The views of a scene show one set of named points, each view turned or mirrored, shifted and resized as a whole, with a little noise and some points left out.

Scene 1
View 1
j851: 11; 4; 13; 8; -8; 25; -23; 0; -25
j569: -9; 37; 20; -14; 6; 13; -9; 29; -18
j123: 6; -13; -10; 20; -20; 40; 10; 11; -30
j510: 8; -6; 30; 30; -18; 33; -22; 40; -71
j115: 1; -10; -22; 5; -12; 39; 16; 3; -21
j982: 11; -13; 5; 16; -11; 33; -23; -4; -36
j528: 6; -28; -21; -53; 25; 7; -24; -26; -21
j674: 13; 3; 38; -12; 10; 6; -54; 12; -49
j184: 8; 18; 5; 10; -13; 25; -9; -11; 7
j675: 1; 27; 36; 11; -9; 19; -29; 23; -28
j899: 3; -7; -10; 7; -12; 36; 5; 6; -21
j821: -17; 31; -11; -21; 1; 19; 24; 28; -2
View 2
j569: 5; -20; 16; -14; 10; 9; -13; 13; 1
j821: -4; -14; 15; 5; 27; 16; 6; 18; 9
j851: -3; 0; 19; -25; 3; 3; -3; -13; -11
j675: 6; -11; 18; -25; -9; 7; -17; -2; -3
j528: -10; -19; 26; -34; 32; -16; 8; -9; -29
j982: -6; 8; 16; -28; 7; 0; 1; -24; -14
j899: -8; 9; 14; -12; 16; 5; 8; -13; -4
j674: 8; -22; 14; -43; 7; -13; -27; -10; -21
j115: -12; 14; 16; -4; 22; 8; 16; -14; -5
j510: 9; 13; -2; -26; 1; 0; -33; -24; -1
View 3
j899: 39; 1; 2; 16; 27; 15; 25; 19; 5
j115: 44; 6; -3; 24; 19; 15; 37; 29; 7
j982: 38; -22; 16; -6; 38; 6; 19; 2; 3
j851: 28; -23; 9; -7; 37; 33; -16; -1; 15
j510: 17; -11; 16; -9; 76; -29; -26; 17; -5
j123: 41; 4; 8; 15; 32; 1; 28; 24; -4
j821: 26; 36; -14; 38; 16; 64; -11; 42; 9
j675: 18; 10; 26; -10; 47; 27; -31; -1; -5
j184: 41; 7; 25; 11; 16; 46; 15; 1; -5
j569: 16; 15; 3; 10; 35; 55; -37; 18; 9
j674: 15; -43; 9; -28; 55; 30; -49; -12; 21
j528: 39; -55; -12; -5; 16; 54; -1; -10; 42
View 4
j675: -13; -33; 13; -25; -14; -18; 12; -12; -5
j115: 21; 22; -3; 4; -28; -11; 10; 4; 19
j851: -4; -3; 5; -21; -21; -25; 22; -10; 8
j123: 24; 3; 1; 2; -22; -24; 18; -4; 18
j510: 5; -42; 24; 12; -19; -48; 25; -20; 7
j528: -40; 38; 28; -26; -32; -20; 29; -4; 13
j674: -46; -18; 40; -20; -18; -40; 33; -21; -3
j184: 1; 5; -10; -36; -20; -2; 8; -4; 7
j821: 4; 8; 18; 0; -20; 22; -23; 7; -8
j982: -9; -18; 17; -8; -19; -43; 31; -17; 8
j899: 12; 10; 1; -5; -25; -18; 12; -4; 14
View 5
j123: 6; -20; 14; 9; -25; -32; 25; 6; 1
j184: 4; -12; 17; -17; -7; -3; 23; -23; 20
j821: -3; 22; 17; -6; 30; -11; 57; 3; 5
j899: 1; -24; 13; -1; -10; -30; 33; 6; 2
j569: -14; 14; 12; -22; 7; -2; 57; 11; 41
j675: -7; 2; 8; -16; -25; 3; 34; 13; 55
j674: -31; -41; 3; -50; -27; -2; 51; 28; 62
j510: -13; -19; 2; 4; -57; -25; 37; 46; 46
j528: -21; -59; 13; -55; 8; -13; 54; -1; 12

In a view up to two points have been moved. Name them for each view, in the order of its rows, or write -.
view 1 => j528
view 2 => -
view 3 => j851
view 4 => j982
view 5 => -
